A landscape with many valleys, sampled at points; each row gives a point and its height.
From any point a ball rolls to the lowest of the 2 points nearest to it. It stops when none of these is lower. Distance is the straight distance between rows; heights are no part of it.
zofek (h 423): [176 159 145 135 192 103 162 113 147  97 136  89 129 104 116 124 122 142
 111 134 110 141 135 130 129 109 180  93 110  82 142  94  81 118 132 175
 120 115 136 119 161 135 127  73]
gepo (h 129): [147 141 155  66  93 113 147 158 123 118  79 134 141 155 141 134 115  98
 157 160 134  81 107 144 119 121 180 131 200 107 148 135 159 125  89 128
 162 113 132 116  78 179 112 166]
Feli (h 507): [142 105 119 140 138 157 122 111  92 122 182  61 113 147 152 123 172 150
 120 134 177 173 144 101 111 139 119 169 171 130 211 124 138  85  80 149
 179 136  99 139 122 120  96 105]
nit (h 256): [111 117 112 113 134 131  93 186 165 122 171 133 143 135 111 130  89 157
 121 118 106 107 150 133 117 101 168 100 103 170 117 166 158 123 143 129
 142 110 172 107 102 121 100 134]
Sipek (h 431): [149 122 121 120 112 100 189  94 130 110  92 137 125 130 114 107 134 135
 159 136 176 126 133 118 150 105 124 119 126 124  86 166 100 113 119 106
 114 140 148  83 133 151 124 163]
zaz (h 173): [ 84  51 139 133 118 187  63  76 151 119 161 122 139 146 147  89 186 146
 113  92 132 153 130 115 114 144  90 141 129 132 135 131 128 112 123 105
 178 123  96 110 131 121 129 130]
Rapu (h 307): [125 164 119 157 175 144 129 134 156  62 130  79  96  56 127 118 149 130
 120 133 181 119 154 132 144 115  55 143  95 170 122  87 101 130  91 158
  66 147 165 108  77 110 122 143]
lugal (h 465): [112  95 130 140 143  94 126 130 115 132  93 173 140 160 113 134  86 130
 191 147 159 102 121 169 108 139  99 114 108 158  99 168 139 130 165 125
  66 148 121 123 178  91 159  69]
Tuka (h 275): [133 114 124 120 158  84 126  90  75  96 106 115 114 118 161 138 110 103
  84 124 118 193 151 106 143  99 147 135 110 199 145 172 112 100 101 158
 131 159 135 167 155 120  94 162]
zozip (h 263): [141 153 156  91  97 140 159  99 139 167 117 187 158 117 161 123 143 119
 205 154 127  90 107 146 147 155 136 141 130  30 150  98 133 160 155 119
 125 119  71 133 149  91 131 126]
Luf (h 210): [156 149 152 151 101 168 110 180 156 125 169  38  83  94 134 125 166 153
  62 104 127 129 117 117  80  96 142 119 124 168 173 127 109 113  44 160
 162 148 140 146  67 234 117 127]
rof (h 650): [142 193 135 172 205 136 147 141 150 129 156 132 132  63 112 160  91 132
  94 161 117  79 126 123 147 154 123 104  78 124 122  77  91 154 164 147
  73 155 144 147 119  60 156  79]
rizes (h 517): [107 118 125 111 142 143 132 189 145 115 104 112 131 132 136 142 122  85
 178 152 135 116 127 174 133 151 124 142 126 148  95 100 125 160 107 141
  80 146 143  91  65 147 145  96]
Zosu (h 575): [121 156 134 163 162 156 136 151 117 119 150  80  96  82  89 121 122 144
  94  76  49  84 169 120 132 125 119 189 120 131 152  75  80 148  89 154
 119 133 162 129  74 166 124  98]
pag (h 373): [ 70  71 114 150 156 101 129 157  81 125 145 148 181 109 156 128  81 141
  99 135 123 120 145 163 139 133  85  99  89 164 138 145  84  92 132 135
  85 128 153 156  99 106 132 107]
mor (h 325): [110 148 142 131 187 120 145  94 124  60 117 108 118  68 116 113 139 119
 125 123 167 119 139 104 157 108  92 135 104 175 114 127  98 128 148 138
  83 167 152 103 106  85 138 126]
Dida (h 352): [136  83 110 108  98 107 129  91  71 146  56 149 109 170 148 133 152  76
 125 115  79 220 118 132 121 151 130 142 151 126 146 183 128 103 123 148
 148 122 115 159 193 117  97 144]
Pomen (h 466): [137 139 126 167 152 126 153  92 109 136 108 153 121 117 109 105 134  91
 119 134 167 191 131 111 155 170  94 140 143 115 150 123 157 162 156 140
  61 125  91 117 141  60 117 137]
dad (h 349): [174 173 165 107 126 105 184 110 113 150 142 153 138 127 143 132  60 175
 163 166 106 111 157 146 121 121 116 165 114  98 180  80 128 108 157 169
  95  98 147 160 140 119 116 108]
teru (h 410): [108 129 111 162 132 139  86 103 159 156 137 197 148  73 119 109 158  91
  97 125 136 160  98  79 145 168 121  85 120 129  75 165 144 142 155 124
  71 153  75 158 135  35 140 130]
dopid (h 137): [127 142 140 105  95 141  99 183 174 130 130  72 108 151 142 132 112 149
  96 113 163  93  95 122  77 122 158 105 138 177 161 180 139 107  56 135
 178 154 165 138  45 216 119 143]
ren (h 384): [142  84 104 107 108 140 132  68  92 113  89 111 115 176 155 126 162 116
 162 125 119 187 119 126 119 144 138 124 181 100 127 135 134  77 107 131
 191 130 106 134 197 164 130 135]
gesim (h 340): [144 158 114 119 158 108 126  67  91 149 130 112  62 152  80 120 102 122
 139 146 136 138 151 104 134 106 144 175 123 211 114 180 153 137 166 163
 156 161 159 131 206  77 123 133]
Gud (h 350): [117 136 135 104 142 210 154 180 109 183 141 146 165 104 159 143 121  85
 159 159 117  91 117 151 142 187 158 114 117  62 134  76 107 176 139 139
 116 139  99  94  73 110 133  85]
mavud (h 370): [ 91  85 164 164 160 106 129 120  65 125  78 160 145 155 123 167  89  62
  85 109 117 152 103 147 100 166  89 171 163 170 155 134  99 123 150 153
  76 145 110 170 137  72 146  79]
tono (h 482): [140 118 113 155 166 153 128  66  85 122 151  96  98 135 117  95 168 110
 120 139 195 195 120  91 144 151 108 153 167 133 163 126 154 129 138 172
 121 136  94 129 140  86 115 133]
nabu (h 518): [194 178 114 127  99  75 163 153 164 204 172 140 112 140  98 154 110 164
 157 145 120  88 139 136 145  97 176  95  68  94 105 123 128 144 153  90
 136 112 137 137 178 158 102 120]
Suli (h 413): [133 135 110 110 120 112 155 153 169 132 138 140 161  92 111  90 149 158
 154 113 167  70 124  95 159  87 114  82  92 108  59 159 119 116 111  67
 102 153 148 103 103 133 128 142]
Nur (h 191): [134 184  83 153 131 105 119 116 136 139 168 134 106 108  78 140 111 165
 111 115 128  95 148  89 153  86 135 159  82 140  68 179 127 148 147  70
 149 135 158 141 179  95 131 150]
Paz (h 199): [133 135 149  71  64 112 142 188 125 129 110 144 122 156 134 129 122  99
 152 153 163 119 114 122 116 104 176 112 158 173 144 162 182 130 111  98
 138 129 131 106  63 189 108 194]
mulav (h 346): [137 182 128 146 144 108 133 164 116 113  96  80  85 138  81 163  62 171
 121  58 162  99 136  98  85  75 100 114 124 164 143 137 115 121  66 131
 137 137 176 137 105 180 166 131]
lis (h 590): [101 117 140 129 145 175 113 137 129  97 140  90 152 134 131 131 143 143
  81  87  78  85 136 138 143 134 122 170 150 123 124  93  80 118 107 120
 175 119 129 119  72 182 131 134]
kav (h 377): [125 120 142 111 144 165 112 171 163 159 147 171 159 140 140 145 108  83
 141 178 106 106 100 145 114 163 181 111 137 107 116 115 123 184 172 153
 113 143 105 101 103  70 138  90]
bepo (h 487): [133 121 106 124 117 105  95 126 175 171 133 176 182 160 116 147 107 138
 178 139 131  72  96 157 141 161 141  98 100 138  91 135 133 152 157 100
  89 179  96 170 172  87 177  90]
fupo (h 150): [121 157 111 122  77 143 108  67 135 158 150 115  96 119 102 100 170 135
 154 120  95 122 142 102 169 123 130 147  81 130  66 182 141 163 156  61
 179 158 134 139 184 104 146 137]
soti (h 491): [156 180 134  88 108 104 147 163 129 162 179 125 123 110 127 141 130 156
 142 111  88  95 165 120 143  92 178 104  82 103 151 109 180 138 152  53
 140  96 115 136 133 164 132 112]
Guk (h 335): [ 96  84 143 125 168 130 151 129  82 119 147 150 140 149 121 123  68 156
 126 158 134 101 150 115 108 120 117 146 134 180 173 143 108  88 154 154
  90 139 152 131 111  91 132  81]
nad (h 374): [100 112  93 169 141 160  81 167 158 113 196  76 167  97 132 126 150 166
 111  93 139 129 153 132 143 143  85 107  72 107 145 122 148 111 109  91
 122 102 109 140 104 121 125 117]
renu (h 368): [109  69 135 102  70 109 160  98  97 121  47 167 122 155 138 113 179  74
 147  85  94 196  77 136 102 143 124 153 156  99 150 158 137 130 117 126
 104  87  95 158 171 127 103 132]
kelot (h 438): [161 193 158 106 123  83 175 111  90 118 120 125 118 108 119 143 106 172
 135  98 132 116 161 108 128  61 182 153  98 154 135 138  87 138 116  79
 136 121 152 145 141 184 154 129]
fumo (h 726): [125 162  88 164 134 149  96  86 132 168 172 169 137 149 109 147 145 122
 119 121 121 142 107  88 143 172 140 130 140  84 101 117 146 153 181  68
 148 156  83 142 173  80 174 131]
Rep (h 451): [124 128 142 121 163 120  91  17 146 137 140 157  98 108 104 109 139 162
 116 106 126 146 103 118 113 131 148  83 111 151  77 127  76 103 189 188
 143 165 117 118 192  89 164 113]
pon (h 492): [141 160 109 131 166 145 116 193 173 106 130  79 107 129  79 153 105 131
 120  95 125  82 128 126 118  96 134 114 114  92  80  96 109 143 100 128
 124 135 173  89  93 140 145 127]
pez (h 212): [132 120 136 122 132  94 110 101 116  74 100  97 167 116 176 141 113 128
  99  96 115 176 153 144 156 121 120 121  82 156 101 138 120 111 106 108
 136 148 127 141 129 153 136 149]
limu (h 441): [112  95 132 102 115 112  88 119 147 140 123 161 170 188 153 144 111 132
 128 137  70 110 107 184 103 154 154 109 181 105 115 111 129 123 157 145
 179  96 110 120 157 128 147 108]
Suve (h 311): [116 117 117 120 152  95 146  85  50 144 104 145  76 156 126 148  91 114
 124 143 125 173 164  99 139 109 105 160  91 197 139 192 130 106 132 144
 117 160 150 149 171  95 106 172]
Lut (h 641): [113 155 122 167 169 103 176 168 128 143 125 132 129  75 160 136  88 110
 124 175 127 133 155 157 151 151  97 102  89 130 140  56 105 142 143 158
  49 149 169 123  74 105 138 106]
beze (h 213): [152 123 157  80  83 131 179 118 129 127  91 157 129 123 146 125 153 108
 217 155 117 102  99 137 132 116 154 145 179  55 134 123 154 128 134 127
 161 109 102 113 160 144 120 177]
pupun (h 300): [ 94 103 124 175 127 130  90 176 108 129 131 127 148 166 130 152 113  87
 107 136 139 155 145 159 132 174  91 181 154 138 161 114 177 153 123 123
 103  99 104 135 102 107 125 115]
zita (h 299): [107 103 116 122 141 125 136 131 101 136 177 167 135 145 110 105  88 166
 109 142 108 114 155  84 121  93 151 147 110 165 148 182 130 111 168 118
 117 125 167 112 123  95 105 133]
Misef (h 602): [133 142 161 110 112 167 144 152 118 101 145  78 131 126 148 152 163 138
  99 106 126  88 139 131 133 124 137 154 153 105 167  84 138 129  97  86
 161 107 118 127  64 219 133 170]
mozel (h 293): [120 127 146 136 157 134 142  87 131 121  94 142 182  95 160 130 140  99
 148 119 126 127 112 154 159 182  97 107 128  98  96  73  83 139 141 110
  86 184  82 135 120  94 183  78]
sezek (h 680): [103 133  56 176 166 138  84 175 123  73 182 103 107 104  91 152 110 147
  95 144 183 139 151 116  99 104 115 116 116 154 139 138 129  91 136 154
 118 111 158 150 130  77 125 140]
Simo (h 314): [147 172 127 123  76 104 144 126 131 162 106 123 105 181  98 141  71 171
 130  94 140 104 143 111 107 130 137 124 103 149 149 157 175 127  91 102
 191  89 175 127 130 203 117 189]
Lel (h 505): [ 95 116 106 130 138 184 114 211 158 142 144  92 119 131  97 126 130 131
 154 102 145  64 115 173 132 146  77 129 117 108 100  90 119 166  78 138
  81 111 156  78  56 154 125 117]
Mezet (h 526): [120 106 138 118 121 150 122 122 102 110 139  51 111 124 155 115 145 147
 126 121 141 133 145 121 123 127 118 166 151 172 193 140  94  91  61 159
 158 153 123 137  84 157 104  89]
Gize (h 271): [159 134 117 155 132 134 110 158 130 113 172  69  81 118 120 133 162 175
  67  89 163 168 139  86  88  81 146  90  92 152 184 153 134 106  77 128
 172 104 155 147 133 201 108 157]
lizul (h 324): [ 91 116 102 172  97 113  71 213 125 126 143 104 124 142 147 175 120 108
 112 155 158 150 135 177 113 149  85 171 138 181 140 129 168 147  84 142
 100 101 134 143  76 140 120 143]
foz (h 251): [106  81 193  97  88 171  89 133 159 114  98 144 160  96 175 111 175  54
 134 123  79 171 123 156 135 168 141 152 148 107 143  93 141 149 138 141
 147 120  62 123  87 116 105 128]
rimu (h 250): [120 113 118 110  49  56 152 146  81 193 104 191 148 171 131 109 102 136
 168 157 118 110 125 183 149 119  97  97  93 139  86 185 160 138 128  72
  91 118 157 142 154 154 118 150]
folag (h 218): [132 162 156  67 110 111 150 168 124 145 116 111 146 147 142 146  71 148
 145 146  80  72 134 158 112 100 168 134 171 146 153 111 134 103 105 170
 160 103 165 142  75 181 110 114]
gobe (h 358): [134 193 119 142 152  59 154 157 107 115 129 111 105 110 124 168  44 154
 138 135 150 124 152 134 111  84  91 123  81 185 119  88 123 110 150 131
  86 122 173 145 146 121 158 115]
gagok (h 397): [ 97  79 148  84 114 167 106 119  96 110 132 149 142 134 195 134 154 113
 116 107 100 119 134 117 102 116 155 167 201 135 171 146 120  84 126 119
 238 133 107 159 127 145 120 153]
Res (h 125): [ 88  43 106 154 131 142  84  94  94 123 130 138 133 147 151 103 154 128
 121 108 143 183 135 120 140 149  89 130  99 136 132 180 126 118 118 122
 117 121  86 128 156 109 114 134]
Niku (h 415): [135 142  90 172 176 114 121 102 112 130 175 149 128  93 104 115  91 154
 103 162 121 149 140 111 141 140 139  68  66 151 122 161 129 108 181 155
  96 142 135 170 196  55 120 107]
sog (h 416): [153 187 158 114 156  87 168 113 102 111 151 133 136 110 113 149  94 167
  91 132  88  88 153 113 122  72 175 184 128 136 156 107  64 137 142 121
 126 120 169 147 127 149 153 110]
vol (h 688): [146 148  68 154 128 121 103 183 166  76 135 115 111 105 110 151 132 120
 110 165 213 149 127 113 126  98 133 117 131 138  91 147 133 114 115 141
 110 120 157 117 103 124 108 188]
lupub (h 552): [104 109 138 143 160 151 129 157 102  99 157  64 110  88 109 123 108 141
 123  94  90 121 168 121 126 116 139 136 107 198 189 108  93 108  98 179
 139 137 158 147  91 150 123  60]
nuna (h 363): [134  87 104 125 131 165 149 122 112 146 156 124 125 165 117  99 142 191
 135 114 128 114 152 116 117 134 122 118 149  84 180 139 145  82 143 131
 158  69 134 106 140 148  93 119]
vagu (h 534): [188 159 116 122  79 113 172 104 162 207 161 142 105 130  68 112 135 175
 183 113 109  45 145 118 158  95 135 116  80  84 108 155 101 151 147  96
 133 132 145 135 174 135 106  94]
Dinob (h 319): [154 115 131 141 143 185  85 110 179  83 160  43 104 129 122 115 182 166
  68 114 176 165 107 101  90  89 110 129 116 145 114 136 144 107  52 136
 172 143 142 134 151 164 108 155]
pase (h 386): [150 174 100 169 147  69 144 140 105 131 162 151 106  95 101 138  59 150
 118 174 149 136 150 114 122  98 109  96  59 167 116 122 135  97 178 138
  73 135 174 158 175  71 131 129]
binu (h 357): [149 104 155 133 132 173 110  82 176  78 109  70 141 145 139 117 171 131
  82 144 170 158  98 106 132 108  96 144 154 128 109 108 118 108  64 143
 156 150 111 115 126 187 116 173]
lezel (h 738): [ 95  78 129  86  65 104 112 128 104 148 108 210 154 167 108 105 160  95
 151 136  82  77  70 156 122 127 161 118 175  89 105 163 160 152 165  78
 139 114  92 120 158 130 129 167]
Geso (h 428): [145 136 118 137 158 104 126  60 171 112 115 120 111 130  92 125 123 156
 134 122 147  99  98 114 130 103 122 103 109 133  56 135  68 103 175 150
 125 156 129 105 204  96 159 109]
sovub (h 449): [128 135 123 163 182 132 119  89 148 129  98 127 119 139  95 125 103 145
 172 130 164 116 110 136 121 180  86  86 114 124  98 129 128 127 166 151
  91 135  93 102 186  71 171  83]
Dazul (h 502): [164 136  91 144 143 136 103  79 116 130 124  64  69 155 122  86 167 118
 113 143 186 205 115  92 142 125 126 147 160 159 122 146 177 123  96 169
 164 147 124 128 165 117  98 174]
mal (h 398): [160 107 113 101 144 134 135 117 157 145 122 132 127 176  99 100 112 177
 159 107 102 100 133 129  85 121 149  97 182 107 148 144 140  81 122 189
 160 102 156  95 164 123 108  82]
kul (h 320): [127 170 101 137 133  96 123 149  99 105 112  75  88 136 133 177  79 159
 129 107 184 144 140  94 112 100  98 137 109 200 154 125 139 112  83 122
 135 134 154 155 110 157 155 151]
zok (h 290): [123 175 107 151  90  92 145 128  99 126 104 117 113 160 131 164  95 141
 140 110 171 148 147 115 147 126 107 144 106 152 139 136 177 140  94  61
 150 109 144 132 115 183 152 210]
Von (h 288): [130 119 147 128 185 189 121 117 163 101 117  92 111  99 136 115 146  88
 130 152 143 138 121 104 138 169 127 130 115 109 114  65  86 159 120 206
 109 146 122  77  94  95 119 109]
fak (h 225): [130  97 125 141  92  94 135 139 110 129  66 155 109 168 135 113 140 105
 120 147 173 146 108 116 119 125 112 168 177 147 156 181 161 143  74 131
  88 125 123 113 104 139  97 151]
Tav (h 281): [123 137 111 157 140 156 136 157 157  84 132  54 105  90 140 136 157 135
  81 143 155 109 109 138 127 129  90 166 126 185 100 111  76 109  55 166
  99 165 159 127  56 194 133 154]
Dizo (h 708): [131 137 111 150 159 153  88 168 172 105 188 120 148 111 136 146 163  95
  69 152 108 162 115  98 129 128 182  99 137  92  87 105 143 135 174 103
 169 138 115 120 131 120 130 130]
Ribop (h 221): [128 125  66 152 131  97 130 126  90 141 135 145 106 151 103 180 103 138
 111 133 127 132 134 111 137  92 141 119  92 141  62 210  97 110 156  91
 167 157 164 147 193 124 141 177]
lupev (h 82): [102  81  90 153 101 119 123 115 102 120  99 151 132 111 133  98 183  94
 127  98 165 184 108 115 154 135  62 132 106 114  98 184 141 132 114  58
  72 143 106 139 151 107 128 168]
Dig (h 304): [132 138 156  83 106 115 182 136  99 169 145 182 175 122 159 111 103 162
 182 155 105  89 141 181 147 119 122 131 125  64 168 120 145 112 164 112
 109  94 114 155 134 134 109 127]
fafe (h 348): [104 129 167 191 166 140 140 107  72 130  94 116 136 101 124 147  89  69
  96 144 114 161 143 157 138 206  91 155 147 181 169  86 109 131 154 191
 109 148 102 157 125  76 137  79]
mugu (h 292): [107 111 149 118 122 111 143 158 109 155 104 102 155 143 146 122  68 148
 136 147  77 104 159 194 125 164  94 144 138 143 163  80 112  99  98 193
 115  78 160 140  83 163 108  85]
Bapun (h 501): [ 81  78 140 131 132 122 148 178  99 128 107 153 158 117 146 113 148 100
 165 128 171 129 133 182 140 136  88 131 147 131 125 124 135 167 126  97
  48 153 139 115  66 130 142  96]
kipa (h 219): [125 131 157 121  74  53 164 116  97 156  87 214 153 173 123 119  78 126
 132 139 125  95 131 163 133 109  94 183 130 151 109 162 138 154 143  84
  77 136 164 133 135 103 118 163]
Mam (h 388): [164 181 155 125 168 101 178  87 117  99 120 113 128 100 135 129 101 141
 117 153  98 127 151 119 139 111 152 157 145 123 170  90  89 120 133 180
 124 118 143 132 132 113 117  98]
tupa (h 697): [139 115  90 153 146 140  85 150 171  86 150 117 132  97 121 129 154  84
  95 157 166 198 111 107 136 117 137 111 130 111  73 132 154 132 144 133
 122 136 116 126 140 100 111 172]
dize (h 356): [170 175 177  80 137 153 115 104 180 102 134 128 122 116 145 142 161 127
 135 111  72 104 126 128 100  96 195 160 151  74 115  76 121 156 128 118
 208 127 131 129 163 152 141 125]
neli (h 253): [114 161 115 174  97 154 120 172 136 116 186  30  85  92 145 156 156 166
  74 123 149 129 124 129  85 112  94 140 108 196 157 134  86 112  30 164
 139 131 144 151  71 175 142 153]
pafa (h 326): [121 106 153 123 153 169 164 141 120 168 113 139 189  82 172 112 142 112
 170 151 124 104 130 164 152 193 132  67 113  73 129  91  93 147 130 138
  81 149  91 128  85 104 146  54]
zifi (h 266): [109  89 132 135 100 134 108 172 122 122 122 137 152 176 135 136 153  81
 138 142 143 114 107 165 131 160 119 143 162  82 147  98 190 166 113  86
 122  96  89  95  96 145 120 149]
tunem (h 198): [114 123 133  88  98 134 107 199 153 116 136 106 124 137 134 143 108 146
 135 126 148 118 124 121 104  91 179  96 119 209 130 174 156 120 105 127
 153 129 158 124  63 183 119 151]
vibi (h 632): [113 145 122 142 135  87 176 169 115 168 135 140 142 117 148  95  90 166
 140 151 157 125 158 138 146 116  70  89 111 116 157  70 133 136 134 114
  56  98 176 109  73 140 132 123]
turi (h 403): [147 133 127 136 177 114 119  93 147  84 109  96 106 137  84 127 111 172
  82  83 123 100 132  85 105  79 145 110 129 152 100 154  69 103 116 151
 152 148 171 105 182 126 139 127]
vodaf (h 337): [114 134 145  82 103 152 147 128  94 150 156 161 150 138 135 113 104 169
 138 117  93  67 160 133 124 103 126 166 152  95 188 135 163 103 155 102
 158  65 126 128 115 143 104 158]
genur (h 463): [145 186 153  90 108  91 140 157 142 118 144 117 130  96 126 139 116 148
 154  89 118 118 149 122 140  72 178 105  64 150 108 126 130 161 122  60
 134 128 135 134 114 167 153 118]
pozi (h 440): [149  77 142 109  77 212 137  99 138 102 134 107  95 139 122  93 202 128
 153 152 162 143 125  93 128 108 131 135 140 105 123 146 179 114 132  67
 170 127  98  94 150 175 107 178]
biv (h 369): [149 122 127 113 148 144 112  85 128 103 136 116 110 129 124 103 152 162
 104  92  96 146 145  85 116  97 170 127 121 148 117 161 120 115 124 120
 194 128 160 115 173 150 113 127]
mura (h 450): [164 165 121 141 114 101 166  93 125 142 127 139 121 133 118 117 124 125
 158 152 139 160 153 116 165 135 123 132 102 112 115 132 153 154 154 119
 113 133 112 109 166 110 114 145]
kidi (h 731): [123 123 110 138  72 121 102 104 134 183 139 211 140 155  99 150 154  88
 148 125  87 123  65 121 118 165 154 133 158  86 113 129 161 167 177  61
 123 155  81 143 163  86 165 142]
vel (h 464): [168 152 142 105 167 130 154 169 148 129 147  92 155 108 105 147 126 140
 141 108  91  89 126 147 127  99 163  70  93  67 103  89  82 133 123 136
 106 135 141 111 117 168 146  69]
Seluf (h 113): [111 114 105 131  74 119 107  77 113 138  81 133 112 118 125 114 163  92
 153 115 119 175 125 114 180 135  87 132  68 140  56 205 143 148 130  71
 128 159 123 139 177  96 137 165]
ges (h 249): [101  95 169  97 113 121 133  86 131  93  67 163 189 121 160 123 138  92
 159 118  98 117  94 180 141 137 113 127 150 112  90 103  68 127 134 149
  99 162  90 135 115 121 173  93]
tasin (h 506): [183 155 128 138 110  98 116 103 190 191 105 185 139 139 125 153 117 114
 177 152 151  99 102 143 164 173 130 115  87 124 110 107 124 182 157 125
  85 191  76 179 185  78 143  96]
felut (h 355): [109 109 164  96 143 186 137 142 133 117 163 118 130  82 171 127 160 133
 148 114  90  95 130 120 111 123 161 161 215  84 173 107 131 106 149 146
 226  96 111 152 125 136 126 103]
rad (h 623): [133 171 134 113 102 100 190 167 110 172 118 135 121 158 148 117  93 158
 164 139 164 131 152 130 135 105  88 115 136 114 178  69 156 138 119 111
 105  69 148 107  70 177 122 160]
vobog (h 230): [109  88 170  99  82 180  75  78 169 117 128 165 133 102 174  90 185  98
 124 114  99 166 130 121 129 142 126 134 144 101 125 104 170 122 152 116
 176 117  63 113 129 125 115 149]
gaf (h 382): [126 118 126 103  74 116 173  80 133 158  84 201 101 124  95 110 174  67
 133 105  95 195  57 115 111 143 152 152 173  95 120 160 110 135 177 125
  94 110 102 139 162  84 112 136]
getab (h 383): [140  99 117 132 114 172 121 139 137 129 157  91 122 171  91 110 153 189
 141  69 156  95 138 118 112 115  89 126 139  97 179 149 151 116  92 109
 126  92 133  83 106 168 107 145]
fisu (h 179): [131 119 138 126 133 121 102 104 158 109  66 129 106 157 126 104 134  87
 130 159 167 128 105  92 121 136 126 171 205 146 127 142 136 141 101 166
 114 146 114  78 103 100 118 126]
pite (h 351): [100 133  96 148  98 142  83 202 136 109 196  73 135 119 154 173 146 142
 105 112 153 144 143 152 129 121  93 119  89 145 146 114 165 127 108  85
 139  96 106 138  92 164 134 159]
Nuvis (h 395): [102 117 108 122 134 138  92 167 174 121 134 119 182  85 149  98 161 136
 142 121 147  86 132 127 164 133  85  93  84 101  84 125 151 130  96  72
  88 125 121 123  87 117 133 129]
Parot (h 396): [ 94 100 141 150 110 133 108 119 156 146  94 200 110 108  95 113 169  83
  96  85 126 201  60 104 104 167 142 108 138 116 100 149 130 165 153 126
  60 108  74 134 126  65 121 102]
Ruko (h 184): [116 113 160 106 119 121 140 127 130 115  83 150 182 104 180 125 129  70
 132 131  57 124 132 188 145 164 125 171 164 114 130  97  93 148 122 172
 116 115 105 135  86 126 119 121]
Pekig (h 190): [120 110 149 129  95  71 172 149 119 141  59 211 137 169 115 109 126  89
 140 131 137 123 105 148 123 124 123 154 163 108 118 151 154 173 125 110
  72 109 140 103 125 109 100 148]
Zoled (h 719): [144 164 125 136 154 150 108 111 167 155 192 167 144 116 127 125 182 109
 101 142 113 118 110  67 145 136 186 118 120  73  94 109 132 164 192  75
 159 145  89 123 150  85 147 128]
Zoli (h 323): [136  81 118 122 143  99 109  87  85 115  97  98 118 147 157 123 136  71
  86 104 124 237 112 121 119 128 139 139 164 166 156 155 130  93 101 183
 133 153  98 167 167 102  84 124]
gupot (h 417): [151  94 118  94  73 191 134  69 121 136 101 126  66 128 127  88 201 111
 161 162 110 166 122 100 124 123 138 119 175  94 113 157 152 105 157 121
 220 114 134 107 184 159 120 157]
gesa (h 336): [161 153 104 119 115 126 145 108 107 149 118 127  82 174 108 134 119 174
 110  97 107 122 163 101 101 123 155 140 129 130 147 172 150 111 106 108
 226 104 195 129 175 177 116 154]
pepaz (h 614): [152 191 132 126 107 123 159 186 132 152 131  72 106 146 149 145 121 152
 124 128 151 127 136 111 120 117 107 107 132 123 192  62 145 137  88 140
 143  77 127 125  51 210 121 154]
kalek (h 483): [100  85 149 134 146 106 159 145  76 143  80 178 172 158 137 112 106 118
 168 154 148 121 125 191 111 155  98 112 148 111 127 128 137 139 152 138
  47 133 108 132 131 107 150  51]
bosu (h 296): [154 140 164  78 113 144 123 116 145 108 157 167 128  90 176 148 161 118
 133 122  72 110 134 144 111 109 187 155 174  73 139 100 161 132 179 108
 224 114  94 156 185 138 141 148]
dolu (h 243): [143 120 157  98 152 159 113  88 175 119 106 130 107 120 139  87 146 107
 142 162 139 143 120  87 115 146 156 136 182 106 140  94 110 131 127 224
 136 122 114  81 102  83 111 106]
Sep (h 659): [ 94 128 116 198 198 166 113 145 138 108 176 102 140  74 103 148  95 141
  88 128  88  99 135 134 141 165 135  93  97 139 120 102  77 124 153 153
 114 137 132 156 126  79 149  71]
kapag (h 406): [113 115 138 138 129 142  88 129 154 148 140 190 163 147 139 155 116 101
  95 141  84 146 103 150  97 175 173 113 180 111 116 108 100 142 183 164
 147 130  94 127 124  88 155  96]
Bot (h 476): [100 104 130 116 123 155  59  18 143 160 150 162 108 101 130  77 162 142
 107  98 107 202 112 120 133 154 141  77 115 124  77 126 123 104 170 163
 159 134  97 112 166 103 145 117]
lif (h 670): [103 131  87 184 185 146 112 197 131 106 193 102 109 104  67 154  65 151
 101 139 125 107 146 126 106 118 125  90 102 144 144 114 117  95 147 166
 107 109 173 146 108  96 141  81]
Fik (h 262): [141  96  77 126 121 133 144 138 104 135 158 141 128 156 105 139 156 128
 146 152 126 146 111 109 129 111 185  90 137 105  68 180 120 104 182  79
 161 153 133 122 188 158 149 124]
zevad (h 260): [122 138 127 134 100  79 124 120  97 104  77 126 152 170 162 165  89 109
 125 104 114 161 147 167 148 143 106 145 118 150 142 134 158 130  89  95
 136 119 129 142 123 165 136 172]
Zavam (h 409): [147 135 143  92 114 117 111 108 185 124 110 141 162 182 124 154 128 153
 128 112  78  73  93 160 109 124 159 110 162  82  86  95 106 133 133 120
 191 112 129 108 161 154 144 144]
Migo (h 229): [125 124 136  99 106  82 145 165 114 158  93 172 163 161 138 116 143 100
 158 172 158  83 116 165 157 140 112 110 142  44 129  95 165 166 112  79
  90  90 129  74 109 150 105 160]
Venu (h 322): [112 135 144 178 182 133 104 113 143 119  96  96 117 113 138 129 118  80
  86 162 113 152 136 147 151 211  97 143 133 143 141  73 115 150 131 222
 113 119 105 122 110  83 114 105]

Call two points neighbours if one is among the 2 nearest of the other. Go from one point of each pair to the other, from neighbour to neighbour, staying as low as possible. Name the highest point that can't be avoided.
dopid / gepo | Paz
dopid / Ruko | mugu
lupev / bosu | limu
fisu / Pekig | fak
lupev / Ruko | foz

For each start below, name the point where the ball stops.
kidi | Pekig
Sipek | Pekig
teru | Tuka
Lut | Pekig
limu | Ruko
Bapun | pez
